A landscape with many valleys, sampled at points; each row gives a point and its height.
From any point a ball rolls to the lowest of the 4 points nearest to it. It stops when none of these is lower. Distance is the straight distance between rows; heights are no part of it.
<908> h=126: [131 65 69 98 100 112 106 127 124 109 30 111 123 85 118 102 53 80 78 88 89 98 57 64 97 87 91 111 118 75 82 88 120 99 89 119 72 99 95 125 146 87 135 136 131 92 83 97 107 71 97]
<1276> h=424: [72 100 112 95 108 73 116 82 113 109 110 107 120 119 97 116 113 88 100 102 100 112 123 113 80 105 114 70 88 113 101 106 99 77 92 111 100 65 108 101 91 94 78 76 81 127 91 101 93 127 103]
<1327> h=117: [79 102 101 88 107 81 97 68 94 114 128 86 118 130 95 112 104 104 90 104 104 110 127 147 88 81 119 84 81 105 74 112 105 76 109 102 116 67 119 87 102 98 71 92 88 127 96 92 102 120 122]
<85> h=103: [117 104 111 121 95 120 91 122 96 86 120 115 69 78 111 85 107 106 112 99 90 102 100 70 100 145 85 101 104 82 141 90 78 110 92 97 108 135 61 109 84 91 127 99 104 82 108 115 88 90 84]
<1280> h=572: [63 128 97 99 84 120 95 62 102 97 124 123 107 98 105 100 130 83 95 97 147 88 86 64 109 92 93 113 76 108 68 116 116 105 97 116 76 137 127 92 109 108 101 93 66 133 109 100 117 88 103]
<189> h=612: [59 98 96 104 95 112 98 68 128 111 110 129 113 122 98 103 108 77 87 103 133 116 89 58 91 100 109 89 87 109 76 98 124 99 92 140 74 103 116 121 106 95 107 97 70 128 109 94 100 95 93]
<1236> h=538: [85 103 85 95 97 137 85 94 102 90 99 133 102 85 103 91 108 77 104 95 145 84 69 55 127 91 89 113 82 88 69 105 116 110 91 120 81 130 119 90 117 104 129 116 89 118 104 90 106 81 104]
<267> h=435: [70 136 106 95 94 88 107 51 107 104 128 121 131 108 104 120 118 96 81 112 120 101 110 95 79 88 95 101 60 115 65 124 107 88 112 113 85 111 134 80 105 108 98 75 68 144 104 101 121 109 104]
<783> h=498: [83 108 103 100 116 94 83 72 80 97 131 100 63 109 85 82 131 77 120 92 137 85 84 99 116 104 115 98 94 111 112 83 88 106 93 92 121 115 73 101 83 121 72 119 69 112 140 97 70 88 97]
<1154> h=139: [124 66 75 113 116 97 98 124 109 118 56 117 117 109 100 94 59 72 85 91 86 108 68 75 106 100 100 96 132 74 90 79 122 104 97 114 73 88 93 139 138 106 116 129 116 96 94 97 102 75 99]
<987> h=374: [95 85 82 91 82 87 115 105 141 101 73 88 136 94 102 107 85 118 55 103 85 126 112 101 84 91 80 115 105 74 83 109 115 112 95 115 105 87 131 108 118 84 139 96 129 106 78 117 140 98 126]
<489> h=452: [71 121 108 116 84 94 109 84 113 97 105 130 113 96 105 109 109 89 86 107 105 117 104 91 87 116 88 78 84 104 106 105 105 98 97 114 96 109 103 102 91 93 95 81 86 107 99 107 106 110 99]
<208> h=573: [121 80 88 88 106 100 117 136 97 102 74 58 114 107 83 83 71 115 94 90 84 102 95 134 122 83 104 103 139 87 114 92 121 93 104 99 110 70 102 107 104 98 93 115 122 63 83 103 108 105 111]
<798> h=843: [95 129 110 126 95 67 137 81 89 96 90 132 108 103 123 112 117 71 125 108 85 95 130 133 65 112 118 50 79 153 108 116 56 79 97 101 105 80 108 70 73 107 82 48 93 106 95 105 89 134 88]
<670> h=488: [131 122 117 117 86 112 97 108 93 80 137 96 74 77 106 93 89 126 108 106 102 68 99 103 85 116 74 134 117 87 99 114 67 131 109 90 92 155 81 67 94 108 108 80 110 66 105 104 115 96 97]
<98> h=326: [140 125 84 72 91 129 96 140 92 66 76 78 75 73 102 90 81 130 101 101 105 85 94 103 120 76 97 123 110 84 96 105 113 124 104 84 122 108 108 69 102 101 116 104 128 66 96 116 104 82 86]
<1103> h=614: [116 78 90 77 101 67 112 113 117 127 99 75 136 125 84 100 76 116 74 88 70 117 111 165 96 84 113 93 129 84 95 99 106 87 101 108 93 54 105 121 116 91 103 96 132 94 65 91 120 113 132]
<598> h=276: [113 81 90 88 83 135 97 138 112 93 57 110 99 66 121 105 93 110 95 97 97 98 79 62 108 117 82 122 104 62 112 107 115 112 84 113 97 118 101 98 122 75 142 110 129 89 89 118 102 76 96]
<177> h=662: [76 83 114 104 122 76 101 64 100 126 108 108 105 127 103 112 113 67 113 98 93 103 118 140 78 103 134 62 91 128 113 108 85 60 94 119 101 49 90 100 88 97 65 72 79 123 92 91 69 138 88]
<455> h=133: [107 78 100 102 93 92 114 132 117 104 71 88 111 97 101 109 90 114 85 100 72 115 114 97 94 105 86 115 124 76 119 99 108 103 99 104 117 85 91 114 103 81 109 111 123 78 83 112 111 100 107]
<1341> h=225: [108 121 104 113 69 84 117 132 103 100 96 73 100 70 105 108 97 149 93 101 69 96 120 108 74 107 61 128 103 89 118 114 85 120 92 89 114 113 100 91 83 84 117 79 136 75 95 121 122 97 115]
<109> h=328: [98 73 99 111 107 127 97 130 112 97 90 123 94 97 107 87 98 87 101 94 85 119 86 55 113 135 97 103 116 88 122 84 112 107 97 107 96 113 68 129 97 89 125 121 99 76 98 105 90 97 100]
<1056> h=532: [101 88 102 115 104 102 112 122 116 99 107 105 84 106 93 96 103 88 96 106 86 118 98 100 109 117 93 97 120 99 124 88 107 99 92 101 102 90 87 119 83 100 90 106 90 80 99 109 96 106 101]
<880> h=679: [95 94 112 113 117 90 104 96 96 112 120 94 77 123 80 88 112 75 105 101 90 115 102 112 116 116 118 74 114 112 126 84 95 85 98 98 117 82 68 115 74 103 67 112 72 92 118 101 86 115 88]
<1194> h=526: [95 61 91 111 121 96 88 93 105 125 100 112 106 134 90 101 87 74 100 89 106 104 81 88 120 101 117 87 129 109 100 76 116 93 101 113 74 75 84 145 120 113 86 122 77 116 103 86 98 93 98]
<531> h=697: [85 141 126 107 90 73 107 45 87 96 100 133 123 94 114 120 123 88 106 115 105 89 119 111 63 99 106 77 67 146 78 128 75 72 108 108 90 115 121 65 86 112 78 54 81 135 100 104 107 126 95]
<331> h=77: [91 105 122 123 111 103 116 96 100 103 102 123 73 97 111 97 127 77 114 110 75 124 110 73 89 138 107 51 93 127 142 91 70 83 96 108 108 106 51 136 63 95 106 104 70 91 112 109 78 128 58]
<1002> h=254: [136 70 101 92 93 104 109 156 100 106 70 81 90 86 110 98 84 122 113 93 75 110 101 83 121 127 76 123 131 70 145 90 101 100 88 88 123 88 67 120 102 79 129 117 132 67 88 120 82 88 100]
<893> h=545: [54 117 110 109 85 109 105 68 124 103 107 142 115 104 112 109 113 75 85 108 122 112 100 62 87 114 106 79 74 127 104 102 104 92 86 142 82 126 109 118 87 97 114 77 81 125 106 105 99 111 78]
<301> h=643: [102 148 122 133 77 68 130 72 80 82 118 119 100 85 112 113 122 98 110 110 87 86 125 122 58 104 94 78 93 136 94 119 52 98 112 89 92 125 98 65 70 104 68 60 109 90 109 90 106 122 89]
<1163> h=351: [131 117 110 110 94 121 83 118 93 72 132 103 61 78 103 75 98 107 116 100 108 87 85 88 97 131 90 119 123 73 122 90 74 130 102 86 101 140 74 84 92 109 123 94 107 84 116 105 100 82 93]
<821> h=123: [98 95 109 115 97 108 99 115 106 100 108 127 84 90 108 95 108 89 99 103 81 121 102 63 98 146 91 82 98 97 144 92 97 101 93 106 102 127 69 136 71 87 112 101 89 92 100 106 88 113 81]
<662> h=745: [114 141 117 136 77 68 120 78 84 83 99 144 92 75 122 111 118 88 119 110 83 97 123 84 51 136 94 60 89 153 135 119 50 87 96 99 81 136 84 96 65 92 107 73 107 86 102 101 82 120 78]
<927> h=395: [121 70 81 108 127 102 92 116 98 115 66 107 105 115 87 91 72 68 101 82 94 88 75 99 124 86 113 97 128 96 100 76 126 93 105 103 73 74 93 132 128 109 100 130 103 95 102 86 103 89 97]
<339> h=524: [77 118 121 120 102 94 112 83 103 103 100 143 88 92 120 96 122 75 107 112 89 116 116 77 75 130 105 50 88 132 138 99 77 89 93 121 90 119 69 128 66 100 102 77 76 100 100 103 78 124 70]
<221> h=298: [96 117 95 105 83 79 124 110 110 94 97 91 116 83 98 109 105 138 76 108 76 118 127 125 90 87 82 104 95 91 97 117 104 106 95 102 112 92 125 94 94 84 111 73 126 98 75 108 135 111 116]
<1165> h=628: [98 74 96 103 126 113 86 92 89 107 108 98 80 129 79 88 113 70 124 87 113 92 70 97 136 101 113 104 110 114 112 73 110 94 106 91 104 95 74 115 95 127 81 138 74 100 128 82 64 90 92]
<526> h=402: [67 102 117 85 103 90 73 49 66 111 136 80 102 117 87 110 135 99 100 100 130 94 116 116 87 89 111 105 56 118 63 120 88 100 107 95 112 100 124 73 128 107 59 97 64 148 117 98 91 112 124]
<530> h=489: [80 92 102 104 96 88 114 85 124 106 101 117 125 113 101 115 97 90 74 105 95 125 119 102 78 100 100 87 98 99 97 104 112 95 101 117 93 74 121 111 102 96 103 87 97 111 85 101 117 111 107]
<990> h=539: [143 107 99 85 75 135 77 138 88 76 111 104 68 46 130 88 83 130 130 99 104 79 86 65 90 131 95 113 123 53 120 100 80 118 111 77 101 143 72 56 113 94 152 91 135 89 104 108 81 77 84]
<240> h=792: [101 139 115 121 90 81 112 105 92 95 139 74 93 92 102 86 105 123 99 111 81 95 125 146 90 98 88 96 101 107 98 110 82 104 107 87 122 110 110 84 75 104 66 71 110 79 101 101 117 120 109]
<533> h=420: [91 96 84 98 95 128 98 102 120 92 80 114 114 96 97 98 86 91 78 104 111 110 85 69 109 96 85 115 95 76 82 105 122 111 94 116 88 110 116 107 116 87 127 105 99 102 91 114 120 82 110]
<963> h=723: [108 77 109 119 119 95 119 122 99 115 103 95 90 122 80 94 91 87 106 94 69 118 105 110 112 123 111 76 137 106 135 81 99 81 100 98 115 73 62 140 81 91 84 119 86 79 100 97 86 126 84]
<193> h=769: [76 55 108 106 125 90 86 73 91 131 119 113 85 132 81 100 110 65 118 91 111 102 87 99 115 109 133 74 116 124 111 78 106 80 102 111 85 77 66 137 104 110 66 124 63 125 114 85 70 110 83]
<1092> h=537: [81 141 105 104 85 82 108 77 97 89 119 109 115 87 102 109 112 110 84 113 98 101 116 112 81 95 85 94 77 113 74 127 96 97 107 110 97 121 125 85 96 96 92 69 89 116 86 113 138 107 106]
<1306> h=579: [103 93 84 97 111 153 82 114 98 78 85 143 86 79 108 84 93 77 114 95 134 73 61 59 138 89 98 108 91 76 91 91 113 112 100 105 97 121 94 86 113 111 139 126 94 102 103 85 95 76 89]
<582> h=76: [68 69 100 92 116 102 74 66 76 116 111 93 84 124 78 97 133 81 124 90 126 83 95 102 114 88 115 109 93 127 92 70 108 101 97 84 115 88 99 113 120 112 54 142 67 128 133 85 60 92 105]
<1059> h=687: [90 50 115 94 126 70 78 50 105 149 121 98 119 145 98 116 98 89 102 88 116 111 94 111 71 98 144 88 94 128 88 87 102 82 101 114 68 70 103 118 143 98 66 121 75 156 97 74 78 102 103]
<974> h=634: [71 82 88 105 111 121 85 86 108 100 106 131 99 115 108 97 103 66 103 97 132 97 83 61 112 102 107 98 102 109 91 81 116 98 91 119 75 103 108 128 107 102 101 113 80 114 101 85 94 86 88]
<1183> h=426: [152 103 87 63 106 128 104 150 93 72 73 66 80 91 102 84 66 131 116 87 91 85 88 114 139 69 107 107 136 98 123 82 113 110 106 78 126 90 94 72 99 112 100 123 138 56 95 98 81 95 78]
<818> h=511: [70 113 104 94 94 117 78 71 93 89 137 133 77 94 101 79 130 82 112 99 144 74 76 70 113 108 101 115 86 104 87 103 104 117 97 107 94 138 101 92 96 123 93 102 63 118 125 92 92 82 91]
<907> h=582: [80 129 108 105 89 81 126 63 120 99 98 129 125 100 108 125 112 93 88 109 97 112 129 107 69 99 100 71 76 123 94 123 91 93 94 114 86 88 127 94 90 104 97 65 94 123 88 103 117 121 100]
<376> h=674: [82 117 126 98 93 77 94 62 71 115 134 77 95 120 104 102 124 95 115 105 98 95 118 151 88 93 115 81 74 120 91 107 70 82 108 89 124 98 104 77 87 108 35 73 86 114 122 102 80 119 95]
<418> h=561: [112 124 122 122 76 88 111 102 96 102 116 132 85 78 120 104 116 103 115 110 68 114 121 72 56 142 84 68 95 117 152 108 61 94 95 95 93 139 75 108 63 91 126 87 110 82 100 93 88 116 67]
<29> h=150: [119 75 94 110 129 115 100 132 96 99 95 99 86 110 88 85 90 81 113 92 85 101 80 95 145 101 105 92 136 101 123 79 111 97 107 85 101 93 63 133 83 115 95 136 94 77 109 95 81 100 98]
<228> h=542: [133 107 98 101 112 130 98 132 94 73 108 82 70 98 91 83 89 106 112 103 101 90 83 101 133 98 99 109 123 86 127 80 98 115 103 79 122 107 83 91 87 113 104 123 105 73 121 99 85 91 101]
<31> h=227: [130 57 84 91 113 98 107 151 112 118 47 88 103 87 111 104 78 101 86 87 70 105 89 77 111 108 80 121 131 80 112 88 110 101 91 101 94 84 81 137 130 82 130 126 140 73 81 118 95 87 98]
<826> h=487: [57 60 87 99 119 95 80 52 91 129 105 119 96 129 94 94 122 81 122 87 138 87 89 61 94 104 122 104 80 140 97 77 116 101 97 109 93 111 99 128 122 113 68 149 76 145 124 78 61 82 88]
<729> h=469: [96 109 89 76 113 112 91 97 82 90 111 52 100 120 84 93 99 123 98 100 105 89 117 147 124 55 113 116 91 95 70 116 109 93 106 76 119 81 127 89 104 120 86 103 91 103 101 94 111 108 120]
<461> h=252: [118 122 108 102 70 94 101 118 102 90 89 69 98 58 114 98 92 175 88 95 81 72 128 109 79 95 69 147 100 89 93 127 77 132 93 83 110 138 111 69 97 89 123 73 133 77 93 117 126 90 101]
<1075> h=685: [112 98 69 76 117 121 86 107 102 86 62 70 118 103 88 111 73 101 88 103 119 82 82 116 119 50 113 118 87 85 52 98 132 98 108 88 100 81 126 88 133 110 123 122 114 101 95 82 110 82 107]
<573> h=401: [105 84 75 95 86 105 111 110 127 97 70 88 123 90 101 101 80 111 69 100 98 113 85 79 90 91 85 120 104 74 76 105 123 104 94 117 90 93 117 105 136 82 128 107 113 94 88 111 121 85 119]
<859> h=341: [90 118 111 121 78 103 111 106 111 93 104 133 102 79 112 99 109 107 93 108 87 114 115 71 82 133 78 104 96 93 128 108 91 112 86 118 103 134 99 103 88 85 120 94 100 94 96 113 110 100 106]
<191> h=213: [103 97 98 99 70 77 125 139 122 107 81 67 112 76 111 96 102 164 90 98 59 112 135 121 75 89 61 119 101 97 117 108 90 111 87 94 120 98 120 100 94 75 120 85 151 79 84 118 122 95 112]
<75> h=642: [93 114 125 125 110 80 115 86 101 99 117 112 85 110 103 103 122 68 113 111 79 112 114 105 88 123 124 51 90 134 125 90 68 77 106 107 118 91 70 105 62 99 73 84 75 93 107 110 73 134 76]
<623> h=280: [105 70 90 99 116 88 100 97 117 117 81 112 122 128 94 105 78 78 79 97 109 119 84 100 106 98 100 90 117 90 82 87 121 104 104 112 74 77 99 129 125 104 103 113 105 112 91 93 117 98 112]
<1330> h=604: [106 89 107 91 79 87 130 141 108 112 94 52 111 103 97 83 86 141 88 93 66 123 125 149 105 91 82 96 121 103 127 99 97 98 95 99 125 64 107 105 94 89 92 91 144 68 76 111 104 118 114]
<959> h=581: [76 116 97 92 105 111 91 78 105 90 114 107 108 102 91 94 113 95 85 112 131 94 89 78 114 87 92 119 75 95 64 112 122 107 102 100 86 119 131 86 115 108 108 100 79 121 102 94 118 86 108]
<786> h=388: [95 108 112 126 103 109 87 101 93 89 139 120 67 97 93 80 122 81 113 108 95 104 92 69 106 137 109 81 97 108 133 79 75 98 105 102 106 126 63 119 71 107 101 100 69 96 116 109 87 111 76]
<1214> h=512: [120 100 75 69 95 143 92 125 98 62 61 126 88 55 118 102 73 105 101 91 122 78 59 64 125 75 92 103 89 72 82 102 125 117 104 88 106 107 99 51 125 86 141 122 114 93 90 99 97 72 82]
<1265> h=540: [123 66 91 105 128 68 86 92 111 156 94 106 121 136 87 91 72 78 94 89 99 112 84 104 93 97 127 79 130 88 97 79 104 87 105 113 60 72 104 146 142 117 84 118 88 128 97 80 107 78 107]
<1032> h=425: [113 137 111 115 80 82 110 97 88 77 119 87 95 70 98 104 99 148 89 111 87 80 111 115 72 100 71 134 106 98 71 133 78 131 109 83 90 151 100 70 91 98 106 73 116 78 93 107 139 105 102]
<1294> h=284: [71 113 116 83 101 79 93 44 91 106 124 99 124 114 95 120 122 105 97 110 115 111 120 123 76 95 114 86 59 119 62 125 89 84 114 99 107 86 128 82 101 103 69 73 75 148 94 99 101 117 123]
<1024> h=235: [117 67 95 107 99 113 104 141 107 106 68 97 99 99 105 96 85 96 91 101 77 104 97 82 120 122 83 113 122 79 126 87 110 103 87 103 93 85 77 120 99 85 111 122 125 72 93 115 93 96 98]
<1012> h=565: [103 81 90 78 118 84 83 76 103 118 103 82 126 140 82 113 93 108 79 98 116 106 93 134 96 73 122 108 97 90 59 101 117 94 122 93 85 72 126 104 132 102 104 114 100 123 89 76 116 88 124]
<508> h=286: [85 82 113 68 122 84 72 53 91 120 131 72 119 137 87 113 111 108 99 99 114 109 112 126 80 81 125 99 70 116 61 112 98 90 115 95 108 73 119 89 122 100 62 111 80 153 92 87 77 108 130]
<1241> h=410: [90 97 101 82 114 106 84 72 82 106 118 71 98 127 88 103 110 107 105 102 125 91 103 126 113 81 114 111 79 107 71 101 108 103 107 80 110 92 127 84 117 114 64 110 79 123 111 88 99 98 127]
<791> h=486: [104 68 106 77 125 71 74 57 113 141 124 87 126 139 87 113 91 98 87 88 111 113 102 128 75 91 143 95 91 108 73 104 101 80 115 112 71 56 110 113 126 102 76 117 90 146 90 75 95 103 121]
<780> h=25: [110 91 95 88 75 103 107 147 106 96 72 66 91 62 115 100 97 139 97 102 85 104 108 91 101 106 76 143 111 77 120 105 102 118 92 95 116 93 108 98 101 77 122 99 139 76 90 126 106 87 104]
<197> h=593: [64 91 98 94 108 91 98 57 113 119 119 113 111 122 96 119 108 72 93 112 133 115 105 90 87 104 116 91 74 119 87 108 109 88 106 119 92 88 116 108 106 101 83 89 65 140 103 97 92 111 100]
<442> h=177: [136 95 80 86 87 135 93 149 99 77 62 81 79 64 122 97 83 126 112 91 94 99 87 75 118 100 85 130 121 70 123 101 105 108 91 75 118 104 80 77 115 85 131 112 139 75 89 123 86 71 84]
<167> h=506: [105 116 86 82 106 110 93 107 97 79 89 63 103 95 89 92 96 129 89 110 105 100 111 126 117 74 101 121 97 86 77 111 115 112 108 86 110 94 126 92 106 96 102 93 105 92 97 103 125 96 118]
<1267> h=536: [103 139 124 130 84 85 103 72 82 84 140 119 88 91 108 114 118 94 98 109 100 82 103 102 69 116 89 102 99 124 89 119 65 118 106 95 90 156 90 73 71 107 78 71 100 88 102 97 105 116 93]
<577> h=655: [88 97 117 98 110 69 132 101 107 105 107 107 117 119 97 116 106 86 102 90 71 118 131 138 88 105 116 48 102 118 128 111 83 71 94 107 111 51 96 93 78 89 79 71 104 102 86 90 92 136 97]
<667> h=571: [98 130 92 106 94 114 96 105 88 80 115 84 84 93 90 87 104 102 107 110 114 87 98 106 123 92 100 124 108 89 88 96 101 118 109 91 114 113 111 83 96 108 91 95 89 88 106 103 123 94 107]
<1109> h=378: [155 75 89 95 115 122 102 154 98 94 56 84 93 101 99 86 62 109 117 87 70 90 75 86 131 111 91 107 150 83 128 84 108 96 95 85 109 80 69 118 113 95 120 135 136 61 100 106 73 88 84]
<794> h=216: [104 63 81 106 109 124 92 107 122 108 67 138 113 103 112 94 93 74 87 85 106 104 70 49 116 107 95 100 106 83 89 80 118 98 88 120 75 107 88 135 124 90 126 122 104 93 94 93 104 77 90]
<1308> h=729: [77 86 116 94 109 89 98 88 79 108 125 79 83 132 84 92 119 85 112 108 102 99 100 128 107 97 129 86 97 108 112 87 96 84 103 92 123 81 96 88 86 107 51 106 77 101 115 93 77 110 106]
<241> h=546: [109 116 75 79 88 121 111 121 109 70 72 64 114 67 101 101 82 136 79 112 108 88 100 106 122 72 86 128 92 78 62 118 113 125 103 86 105 103 133 82 125 87 132 90 116 90 89 121 137 87 107]
<1264> h=285: [121 121 113 111 69 84 113 135 93 95 99 67 90 64 108 100 83 170 96 101 78 92 129 126 87 92 72 132 109 98 95 116 78 121 90 81 116 116 114 78 85 88 102 69 143 58 93 114 131 95 105]
<1141> h=483: [102 100 85 93 120 132 88 101 104 98 70 119 102 104 99 102 88 81 102 93 132 84 69 73 126 75 103 115 84 89 69 94 133 109 97 103 81 99 114 89 118 103 116 126 92 104 113 84 106 79 106]
<971> h=499: [119 112 93 101 83 136 87 125 97 69 99 123 81 60 114 89 96 107 107 99 116 82 74 66 119 110 94 124 106 71 101 111 99 126 100 89 93 136 100 66 108 90 142 102 105 88 99 108 100 80 96]
<605> h=121: [109 114 88 90 75 100 107 133 114 91 75 76 109 58 112 105 95 153 84 109 82 91 113 98 89 94 66 133 102 75 97 123 101 124 85 99 107 115 113 82 100 81 135 85 129 90 80 124 124 90 104]
<848> h=638: [122 103 80 75 113 125 97 130 83 86 71 70 104 100 83 102 66 104 103 92 104 82 84 114 135 63 106 109 109 92 82 88 131 100 111 83 110 75 111 82 124 105 108 115 117 78 96 92 102 99 101]
<1016> h=359: [79 106 120 85 117 72 107 64 98 114 113 102 119 122 115 117 113 90 112 100 95 115 132 152 70 92 128 60 64 122 92 119 77 63 103 112 115 50 115 71 88 96 71 63 90 137 95 88 76 134 106]
<1210> h=515: [96 73 84 95 130 113 81 96 86 118 91 99 94 125 81 101 109 69 118 90 119 83 72 105 128 82 114 107 104 111 93 77 123 99 107 90 94 82 96 111 117 119 83 138 92 108 121 71 83 94 108]
<522> h=607: [98 120 116 119 85 115 83 71 93 82 145 139 71 88 104 85 119 85 107 98 114 81 82 80 87 136 94 103 105 102 109 89 71 116 107 104 84 171 68 93 73 114 95 85 83 90 112 97 94 98 84]
<754> h=649: [131 75 77 79 112 83 96 115 111 118 54 72 131 113 84 93 51 105 82 95 89 98 89 131 103 58 125 110 125 77 70 91 121 98 117 97 80 54 122 108 147 119 118 125 132 93 81 83 129 80 118]
<896> h=385: [125 90 108 93 65 80 99 152 105 128 86 87 83 69 131 115 108 145 118 109 77 101 119 71 80 130 49 142 106 65 133 118 85 98 67 90 108 116 88 95 79 77 155 83 153 85 102 120 99 80 97]
<1003> h=408: [71 102 110 98 108 98 80 66 77 96 131 98 87 116 94 97 137 89 117 102 132 90 93 98 111 98 114 110 78 113 98 100 108 96 94 93 103 109 104 101 100 122 68 106 60 118 123 101 85 95 109]
<224> h=520: [108 108 108 114 117 109 97 111 89 90 139 99 56 106 86 72 116 76 114 98 96 93 88 93 121 112 101 96 111 98 127 73 89 99 109 89 113 112 64 100 72 128 72 123 72 86 131 107 73 101 89]
<1357> h=497: [114 105 78 64 100 113 99 117 95 92 89 24 109 105 88 88 78 149 92 92 92 89 119 165 132 48 121 105 109 83 62 108 113 93 117 81 114 80 132 96 110 113 98 104 128 71 75 99 114 101 110]
<324> h=551: [98 133 84 84 95 96 101 96 91 81 107 71 108 91 92 102 102 138 85 113 109 80 119 125 110 69 86 127 93 89 47 129 99 111 110 86 99 116 130 77 116 105 101 81 95 101 97 103 146 97 110]
<169> h=664: [125 105 79 88 103 139 94 123 94 73 73 113 76 80 102 86 85 87 114 94 111 88 72 80 136 89 94 111 111 76 106 84 114 113 105 82 105 107 89 86 100 106 122 123 114 80 105 101 91 80 96]
<668> h=422: [80 110 92 105 74 92 117 94 128 102 85 115 136 89 109 111 98 104 73 112 90 128 110 82 75 105 73 93 91 101 96 108 106 98 95 126 94 114 122 106 99 84 127 87 107 111 83 116 123 103 113]
<290> h=789: [128 89 78 94 126 127 99 130 92 91 54 106 97 98 87 104 63 82 115 83 108 74 68 102 145 68 100 101 112 96 100 74 130 100 107 82 101 84 81 90 114 110 105 139 110 83 110 78 82 82 83]
<227> h=173: [113 121 119 123 74 80 106 118 92 92 117 112 92 72 111 107 102 126 102 103 78 98 115 90 70 130 72 106 93 101 134 119 74 120 95 96 98 133 91 93 69 89 110 78 116 75 96 104 109 103 96]
<1323> h=622: [141 87 83 85 126 109 81 120 90 112 40 91 115 101 84 104 50 83 110 82 101 71 65 104 119 56 108 96 111 98 85 77 135 91 108 95 75 76 102 101 142 123 108 138 119 100 102 74 101 69 93]
<517> h=354: [131 101 109 102 79 103 90 142 92 101 106 88 76 65 118 100 103 132 115 109 83 100 112 75 85 142 66 135 113 65 127 110 75 113 82 80 110 134 66 79 82 92 139 92 135 75 110 117 96 75 99]
<886> h=530: [95 116 108 116 96 103 93 90 87 87 132 111 79 104 94 93 120 79 102 112 117 96 95 84 98 115 103 102 90 99 111 96 99 114 100 104 101 128 90 97 76 107 89 91 74 103 120 108 103 99 96]
<209> h=519: [113 127 96 94 92 107 104 128 88 82 104 44 92 90 96 81 87 144 95 99 89 94 125 142 119 62 94 115 109 90 96 113 96 111 111 78 135 98 119 83 89 118 95 90 125 72 95 109 122 104 114]
<156> h=761: [93 113 119 95 97 77 124 100 90 106 131 70 109 114 96 95 104 113 106 101 72 118 129 161 97 82 110 63 102 112 103 106 76 72 105 88 127 66 117 81 71 92 70 73 107 94 93 93 106 130 108]
<799> h=623: [80 124 119 103 93 85 101 67 83 102 128 105 91 105 101 109 126 77 114 110 98 105 111 119 89 104 103 89 78 116 101 106 85 93 93 103 114 111 104 88 77 105 60 75 67 107 117 106 91 117 96]
<564> h=651: [113 109 105 117 94 102 113 131 97 83 109 83 80 94 94 89 98 113 102 98 90 110 111 113 106 112 89 106 120 90 137 93 90 115 99 90 128 95 81 101 79 97 98 98 115 70 103 112 102 103 106]
<1303> h=404: [94 135 117 121 81 99 103 88 103 87 126 141 93 75 107 104 114 93 110 108 86 109 106 79 74 129 80 88 93 111 121 113 76 109 98 111 87 151 90 94 76 89 106 72 93 91 99 106 98 106 83]
<323> h=760: [106 137 118 132 86 69 125 101 90 92 117 111 95 89 106 111 115 97 109 108 81 110 121 115 66 123 90 75 94 129 128 109 65 94 101 88 112 104 96 93 66 91 81 71 105 84 101 99 105 126 91]
<317> h=531: [70 112 110 112 91 105 104 83 109 88 114 146 98 96 106 102 116 74 90 107 95 118 95 61 95 131 101 80 86 120 115 102 101 99 90 139 91 129 91 122 80 95 106 83 78 99 98 107 91 109 84]
<1213> h=746: [82 132 114 122 84 84 124 70 103 88 87 142 108 90 118 109 118 78 106 110 90 99 127 95 67 122 108 54 73 143 120 112 76 82 96 115 87 109 105 97 71 96 98 63 85 113 103 109 97 128 83]
<239> h=508: [100 104 79 75 109 109 84 85 97 97 100 59 124 109 88 107 99 122 79 106 124 94 102 130 106 56 107 126 74 90 37 117 117 95 115 80 116 87 138 94 123 114 123 98 93 126 96 90 131 95 131]
<814> h=451: [107 81 73 89 110 133 98 115 108 82 53 110 108 86 105 102 72 81 97 93 123 92 64 69 124 83 91 118 101 73 75 90 131 109 103 112 89 88 102 92 125 97 126 130 115 94 94 93 109 82 94]
<86> h=534: [67 71 107 94 115 90 85 61 99 127 113 98 108 133 91 115 109 78 103 91 122 105 97 104 102 89 127 93 90 113 100 84 117 90 100 102 87 79 107 112 112 105 69 110 69 135 105 93 73 103 105]
<165> h=321: [111 98 113 107 72 78 121 134 113 109 91 101 92 80 112 110 116 128 106 105 67 118 131 88 81 131 64 114 108 91 147 107 80 104 79 90 116 107 87 114 71 75 126 95 128 77 101 112 107 103 103]
<618> h=547: [85 66 97 102 121 87 83 84 85 128 107 86 104 139 79 105 100 85 102 96 109 105 94 119 116 83 133 93 108 103 94 81 112 87 107 99 83 62 104 118 115 108 68 116 83 123 101 85 80 104 115]
<1041> h=516: [90 101 94 92 102 104 106 110 87 95 107 63 107 118 88 95 90 109 87 101 89 102 106 141 124 83 112 101 108 89 88 101 113 102 104 93 117 77 117 98 92 98 80 93 110 92 98 103 111 99 121]
<532> h=541: [72 83 100 105 109 103 85 69 102 108 123 124 89 112 93 87 129 73 117 90 128 96 84 80 120 114 118 93 89 117 104 81 108 96 93 112 99 110 95 122 89 118 78 110 62 123 123 95 77 99 77]
<1296> h=94: [89 66 88 93 129 105 76 74 95 122 93 99 115 135 83 105 96 86 112 85 123 89 84 92 111 76 114 118 92 111 82 73 125 94 106 88 80 79 113 124 126 115 90 144 83 136 107 74 84 84 113]
<923> h=666: [87 84 113 77 117 77 104 49 125 123 109 113 131 130 104 127 97 84 87 104 115 124 111 119 57 96 134 74 79 121 73 119 105 75 111 123 86 56 119 103 103 99 94 79 94 160 83 84 99 129 111]

Two balls start at each pair of points below. Name the first point that both come to, or write never.
<1103> / <167> -> <729>
<1357> / <667> -> <729>
<848> / <239> -> <729>

Call two points neighbours if one is among the 4 nearest of the other. Go from one point of each pair to the other, from neighbour to neighbour, staying as low as possible. Name the highest point that can't be avoided.
<1276> / <908> -> <530>
<1327> / <1296> -> <826>
<85> / <227> -> <109>
<780> / <227> -> <1341>
<85> / <331> -> <821>
<908> / <227> -> <31>
<1327> / <582> -> <1003>
